Each row is a point on a landscape with many valleys, with its height.
From any point a ball takes the steepest step (drop divided by distance) to one of its 2 nearest points. It stops when none of these is lower. Distance is the straight distance between rows; heights are no part of it.
Rul: [104 119 127 121 166 132  72 149 166 153 182 143 131 112  75 168 153 111
 136 131 144 148 125 150 146 137]  height 4.17
Nisor: [112 112 127 103 100 121 162 126 128 102 140 167  75 158 172  81 129 102
 163 143 122 106 124 104 155 168]  height 7.57
Musap: [112 108 133 142 140 102  53  94  81 202  98  82 137 111 141 198  95 152
 122 107 153  92 140 123 154  64]  height 4.47
goleb: [144 119 187 125 151 169  97 114 129 134 167  84  91 157 138 177 156 101
  85 115 107 104 145  78 127 101]  height 1.34
mulip: [144 129 135 118 131 103 169  91 123 107 164 148 108 170 130 171 148 123
 119 108  85 151 101 102 118  91]  height 1.59
kero: [ 88 133 104 112 145 104  65 161 148 127 135 127 107  96  76 146 126 105
  96 128 130 159  87 139 134 128]  height 3.79
nal: [122 152 146 145 148 119 123 144 132 146  80 111 155 126  74 154 121 109
 154 117 121 104 139 139 141 154]  height 3.44
pozu: [128 115 133 105  98 175 153 156 129  98 133 151 153 100 141 115 177 123
 148 142  76 156 144 172 103 128]  height 1.33
gulir: [115 125 123 156 160 128 159  49 171 164 141  94 149 130  94 120 155 164
 130 122 118 122 145 101 229  80]  height 5.22
Sobag: [174 207 115 102 130 161 106 142 101 100 128 162 132 152 130 114 102 178
  95  94 139 119 117 181  59 165]  height 5.89
magaz: [132 118 128 143 177 144  97 148  97 139 148  76 119  81  90 148 114 117
 125 139 157  99 154 146 122 176]  height 6.08
Kep: [152 118 140 111 122 149 148  55 175 175 139  64  86 166 145 144 163  86
  82  96 117 124  92 101 192  73]  height 2.68
Tadaz: [146 139 170 165 139 132  40 128  50 146 107  55 170 145 149 190 117 143
  94 138 124  44 140  98  85 101]  height 3.08
Nok: [171 178 112 105 100 142 173 133 125  78 145 184 119 187 148  92  94 178
  92 105 114 112  99 134  26 171]  height 6.54
lilog: [122 134 136 153  95  81 101 146  95 134  99 115 198  74  85 127  90 130
 170 155 160 108 156 205 105 150]  height 4.57
bab: [145 119 155 141 161 157  92 158  99 131 106 110 131 113 155  90 162 114
 161 166 110 121 156 172 111 139]  height 2.74
Mep: [152 120 112 154 151 126 140 131  70 126 110 142 172 109  90 106 108 154
 132 147 170 149 144 148 158 113]  height 3.45
zonu: [128 136 122 119 128 161 165 175 144 116 109 142 115 184 114  92 125 156
 166  89 109 143 130  90 105 157]  height 4.48
bas: [161  67 108 129 121 100 199  89 166 145 187  91  78 170 164 106 128 139
 100 114 128 166 120  95 142  59]  height 3.47
gulip: [123 112 108 144 130 108 213 136 116  61 136 144 125 156 110  98 128 203
 131 102 137 136 129 101  79 142]  height 4.56
sanof: [145 152 130 119 127 154 106 153 137 134 111 153 106 154 170 101  85  93
 108 152 139 112 160  95  81 176]  height 7.30
Nanil: [112 148 137 134 101 108 154 144 101  62 130 190 139 141 187  79 103 188
 160 133 159 154 121 145  63 143]  height 3.18
Kiko: [135 110 176 162 145 124 122  92 168 170 138  74 158 103 121 183 169 105
  80 133  99 105  75  92 213  63]  height 4.65
pepeb: [130 111 160 163 151 131 131 100 147 167 112  62 131 100 158 171 144 117
  87 130 128 142 106  97 153  60]  height 4.84
rim: [103 118 111 116 133 132 116 177 161 108 146 152 105 102 101 134 140 109
 109 143  70 187  96  99 117 128]  height 3.29
satik: [143 111 158 143 141 115  65 108  79 213 107 102 177 149  89 201  76 128
 144 125 174 113 157 147 155  92]  height 4.16
Napu: [147 123  99 165 168  85  56 126  88 160 102  62 155  88 119 163 105 126
 101 146 156 100 125  98 117 122]  height 4.76
dugo: [ 90  99 111  83  84 168 126 112 177 149 177 161 131 124 129 112 129  83
 135 138 138 137 145 111 170 136]  height 7.68
Gobav: [122 141 148  90 111  93 136 163 188 168 106 151 102  94 111 112 133 115
 129  78 135 104 129 182 142 125]  height 1.64
nuba: [171 195  86 143  96 152  62 100  88 151  82  87 175  97 154 167  89 130
 112 155 158 107 152 172  73 165]  height 5.71
nugug: [ 89 104 132 134 116 131 107 128  96  79 143 182 169 110 134 105  79 124
 151 184 183 129 137 177 133 165]  height 4.91
tepor: [138 128 161 136 118  99 163  91 174 103 127 130 148 158 112 161 136 111
 126 107 110 112 121  87 161  85]  height 2.38
rofit: [135 121 117 137 140 155 152 125 147 128 135 167 119 154 132 134 219 126
 156 154  98 148 135 146  99 133]  height 2.08
gis: [167 113 205 160 115 126 117 127  99 114 110  65 187 126 121 166 136 101
 105 141 137  78 151 109 137  87]  height 4.13
Tes: [173 145  93 136 141 124  84 126 107 131  98  84 143 104 157 158  95 146
  91 128 133 110 141 126  94 136]  height 5.21
bef: [162 136 117 125 124 185 107 156 106 125 107 170 148 101 161 131 155 145
 144 155  82 126 170 164 118 171]  height 2.11
Gof: [156 145 155 113 124 104 149 104 131 107 111 122 146 152  77 160 135  95
 107  92 141  89 140 115 131 129]  height 2.92
dase: [123 116  74 129 157  99  53 144 126 139 116  79 135 117  93 127 139 117
 122 120 125 122 130 128 141 122]  height 4.28
velis: [172 139 199 124 114 122  66 117  66 154 134  85 185 123 158 189 137 106
 122 120 122  44 148 119 113 102]  height 3.66
goril: [ 96 106 140  77 102 113 220 137 113 103 114 187  96 119 160  56 111 159
 130 107 102 143  95 174 104 114]  height 2.77
kapo: [180 170 116 135 122 144 139 155 126  99 125 190 125 160 166 106 108 143
  82 157 109 108 122  96  74 179]  height 7.03
morop: [125 132 116 126 159 137 112 135 148 125 137 154 107 107 130 172 179 105
  96 143  72 168 134 138  62 124]  height 2.71
Gufe: [163 145 153  99  96  90  53 122  78 119 130 114 151 109 144 164 100 112
 124 131 116  51 167 151 115 142]  height 4.25
tev: [128 117 118 121 116  86 177 135 140  97 135 177 110 119 181  70 127 156
 150 130 122 169 129 146  89  95]  height 1.42
dilov: [ 96 174 136 101 148 130  95 168  94 145 123 131  84 109 118  87 127 128
 178 119 143 138 141 148 113 155]  height 8.07
zif: [189 223 101 134  81 144  76 131  89 111  90 116 172 146 159 139  76 147
 125 135 165  90 134 135  97 195]  height 6.17
kog: [173 142 138 110 150 119 149 141  93 126 125 192 144 137 106 106  93 131
 104 136 160 159 127 160 126  93]  height 2.72
pevin: [132 156  99 140 115 155 148 164 131 116  72 121 152 134 104 108 141 126
 169 136 144 131 148 104 138 176]  height 3.90
mibiz: [ 84 138  97  79 131 106 148  90 137 101 123 114 166  85  67 111 134 125
 159 109 100 149 134 146 119 102]  height 5.84
ruvif: [137 101 117 140 171 159 126 132 133 141 109 141  80 197 160 158 131 140
  79 128 133 103 131 105 104 157]  height 6.65
saz: [128 161 140  99 138 102 145 153 108 145  78 203 115  98 130  90 103 111
 130 128 153 166 109 173 107 135]  height 1.95
sasaz: [103  94  62  66  95 133  89 117 136 107 143 188 167 142 115  97 135 131
 150 124  86 123 115 133 134 139]  height 8.12
kugag: [ 65  95  90 112 122 166 204 152 141  89 155 135  80 151 127  51 129 131
 129 143 105 179  87  89  66 169]  height 6.28
voma: [115 129 111  95 132  99 171 116 189 150 175 145  90 116 136 108 151 109
 136  86 136 134  95 124 159 128]  height 2.47
Sonu: [ 93 136 111  67 110 138 170 128  97 127  70 207 112 120 134  60 122 148
 152 114 135 153  79 164 103 143]  height 2.82
fezan: [125 148 115 158 119 111  95 133 110  66 132 177 136 152 163 126  99 208
 149 145 124 148 146 129  96 134]  height 4.44
Dupo: [156 126 143 148 165  74 123 148 144 117 129 108 159  94 130 115 124  92
 138 119 138 129  99 144 143 107]  height 5.30
Rit: [105 119 148 169 139 127 135  80 168 153 111  72 134 140 114 150 136 116
 120 130 173 129 122 124 212  81]  height 5.05
Raf: [ 79 140 107 112 127 144 139 182 139 113 123 167 126 108 104 110 143 145
 151 114 104 178  74 141 111 149]  height 3.88
tup: [130 147 118 105  89 149 126 136 149 138 147 178 103 150 146 130 113  88
 112 129 161 161 146  91 120 142]  height 7.51
lin: [123 115 112 162 122 118 149 100 115  77 112 110  94 127 173 167 115 156
  60 168 117 152 133 101  79 102]  height 5.90
sut: [106 136 114 140 122 141 117 144  76  98  92 152 181 123  99  76  78 177
 171 173 159 147 128 162 124 155]  height 4.22
Gisi: [117 128 100 142 187 138 108 142 120 120 127 111  70 142 118 141 130 130
 119 121 152 113 145 111 108 180]  height 6.39
vabu: [103  69 101 166 114 127 145 135 155 120 138 137  73 176 180 117 136 130
 143 170  95 148 125  64 164 129]  height 7.02
til: [120 113 121 131 162 130 110  91  70 108 134 145 142 129 121 118  80  99
 136 164 175  77 128 159 142 174]  height 5.42
Vifos: [130  85  80 126 114 142 231 138 124 103 177 134 109 196 122  67 140 177
 136 127 111 158  94  99  78 142]  height 5.55
Dama: [138 119 112 154 159 124 126 151 166 149 109  92 138  61 121 165 116  87
 122 128 118 147  89 119 178 125]  height 4.95
Pibo: [148 142 138  99 104 129 128 109 132 128 143 130 105 108 172 159 169  88
 139  90 130 114 147 156 133 130]  height 1.61
Fese: [115 151  87 112 116  83 134 150 151 115  91  93 153 105  83  84 133 123
 138 104 108 166 116 124 113 102]  height 6.25
Sige: [134 156 173 104 126  85 139 142 137 160 113 177 101 134 107  99 115  91
 150  99 141  97 148 136 149 125]  height 1.06
Zik: [120 109 157 152 176 157  75 116  96 154 114  75 155 144 141 198 124 154
  92 124 116  76 162  69  90  77]  height 2.48
faz: [102 125  91 158 108 110 123 122  97  57 145 144  85 146 166 125 117 165
 121 166 101 159 140 117  88 115]  height 5.27
naz: [115 114 154 155 125  78 131 141 167 152 117  87 172  63  97 121 130 125
 162 130 171 116 146 166 164 123]  height 5.64
Nar: [103 116 190 157 185 145  96 109 128 162 151  35 124 148 112 167 138 119
  86 107 128  96 141  55 125  67]  height 1.92
ruf: [135 118 164  87 132 108 127  70 149 161 169 143  96 103 151 167 147  91
 112 111 115  97 152 135 152  84]  height 0.88
sed: [143 107 141 135  93 127 150  47 213 188 177  93  92 178 139  87 154 110
  85 115  95 127  96 114 207  83]  height 2.98
zeto: [ 95  74 123 158 103 125 144 144 153 111 147 151 103 167 130 136 149 148
 153 141 143 132 124  96 202 138]  height 7.20
Mogu: [168 102 115 153 133 164 118 139 121  98 127  83 172 114 150 160 122 114
  98 136 133 130 128  89 120 137]  height 5.70
Bimi: [ 94 112  93 124 139 130 159  69 175 116 143 106 140 120  80 130 143 156
 149 113 130 159 145 112 168 106]  height 5.45
kiz: [ 57 108  82  55  96 163 103 137 147 150 150 193 137 122 113  87 138 127
 166 123 134 157 119 129 135 144]  height 7.87
suzat: [126 108 116 153 127 137 139 137 178 138 142 103 120  79 146 148 172 132
 152 114 118 174 106 144 174 121]  height 4.69
bevi: [102 159 162  93 124  99 158 148 138 150 165 150  83  84 128  78 144 117
 172  94 137 131 135 107 180 141]  height 1.80
zube: [127  90 105 157 121 143 118 146 123 140 104 130  62 178 176 154 118 124
  96 160 131 122 127  83 165 134]  height 6.84
zunut: [154 117 159 116 151 120 149  87 122 144 158 138  89 131 136 189 155 113
  76 109  75  99 129  91 143  96]  height 0.63
suf: [ 85 139 107 122 138 137 104 195  95 121 108 164 168  95 107  58 109 171
 177 126 142 160  95 156 106 165]  height 4.67
vaz: [152 118 186 167 135 117 128 133 127 137 131  88 156 101 105 156 169 114
 108 150 104  83 114 127 195 102]  height 4.46
Tar: [134 147 145 130 111 124 180 141 128  74 128 151 132 140  85 146 110 150
  95 103 132 110 132 114 102 169]  height 3.59
bod: [164 135 128  89  97 156 153 100 160 161 112  81  96 146 151 155 154  79
 105  72 139 120 130 123 157 112]  height 2.28
kez: [124 157 145 160 160 114 107 119  72 145 119  98 123  82 106 132  64 113
 128 163 184  92 157 164 101 179]  height 5.80
Suz: [ 82  94 124 114  83 120 161 126 182 107 151 166  94 166 122  78 170  96
 157 152 130  91  89 104 192 142]  height 7.36
kemin: [ 96 161 127  94 124 159 138 141 103 131 113 145  63 144 160  73 143 108
 177 119 121 127 138 118 118 186]  height 7.83
Ralof: [ 94 130 125 160 150 146 138 138 196 141 168 134 134 114  83 160 182 137
 168 109 144 173 101 153 187 137]  height 4.45
vutu: [118 124 152 159 111 131  74 134  97 168 106 116 186 145  50 187 112 122
 158 140 130 108 171 169 154 132]  height 3.83
num: [142  60 107 137  76 102 239  96 160 129 178 120  96 157 176 121 125 140
 125 138  87 186  92 129 118  70]  height 4.02
Dil: [141 115 125 117 120 113 191  92 187 158 179 105  94 147 141  78 136 124
 132 110 104 170  94 109 178  93]  height 2.99
Vofit: [161 165 143 137 126 154 127 156  76 105  97 104 180  86 117  88 134 127
 181 148 133 144 150 188 100 155]  height 3.46
peb: [131 166  91 133 129 166  77 156 108 101 129 154 119 155 151 122  83 194
  95 131 130 150 146 153  64 152]  height 5.26
vetum: [156 146 185 143 123 131 109 133 103 130  88 120 185 100 126 145 113 112
 151 140 139 138 174 199  98 116]  height 4.05

Call two points neighbours if one is among the 2 nearest of the other. Go from one point of each pair to the other, from neighbour to neighbour, staying as low as possible. Name the highest point that can't be avoided.
sut / rim => suf
zunut / Sige => Dil
tev / saz => Sonu

Where does a ball stop that starts at each point below?
Bimi => zunut
kapo => tev
Mogu => zunut
Vifos => zunut
Gufe => zunut
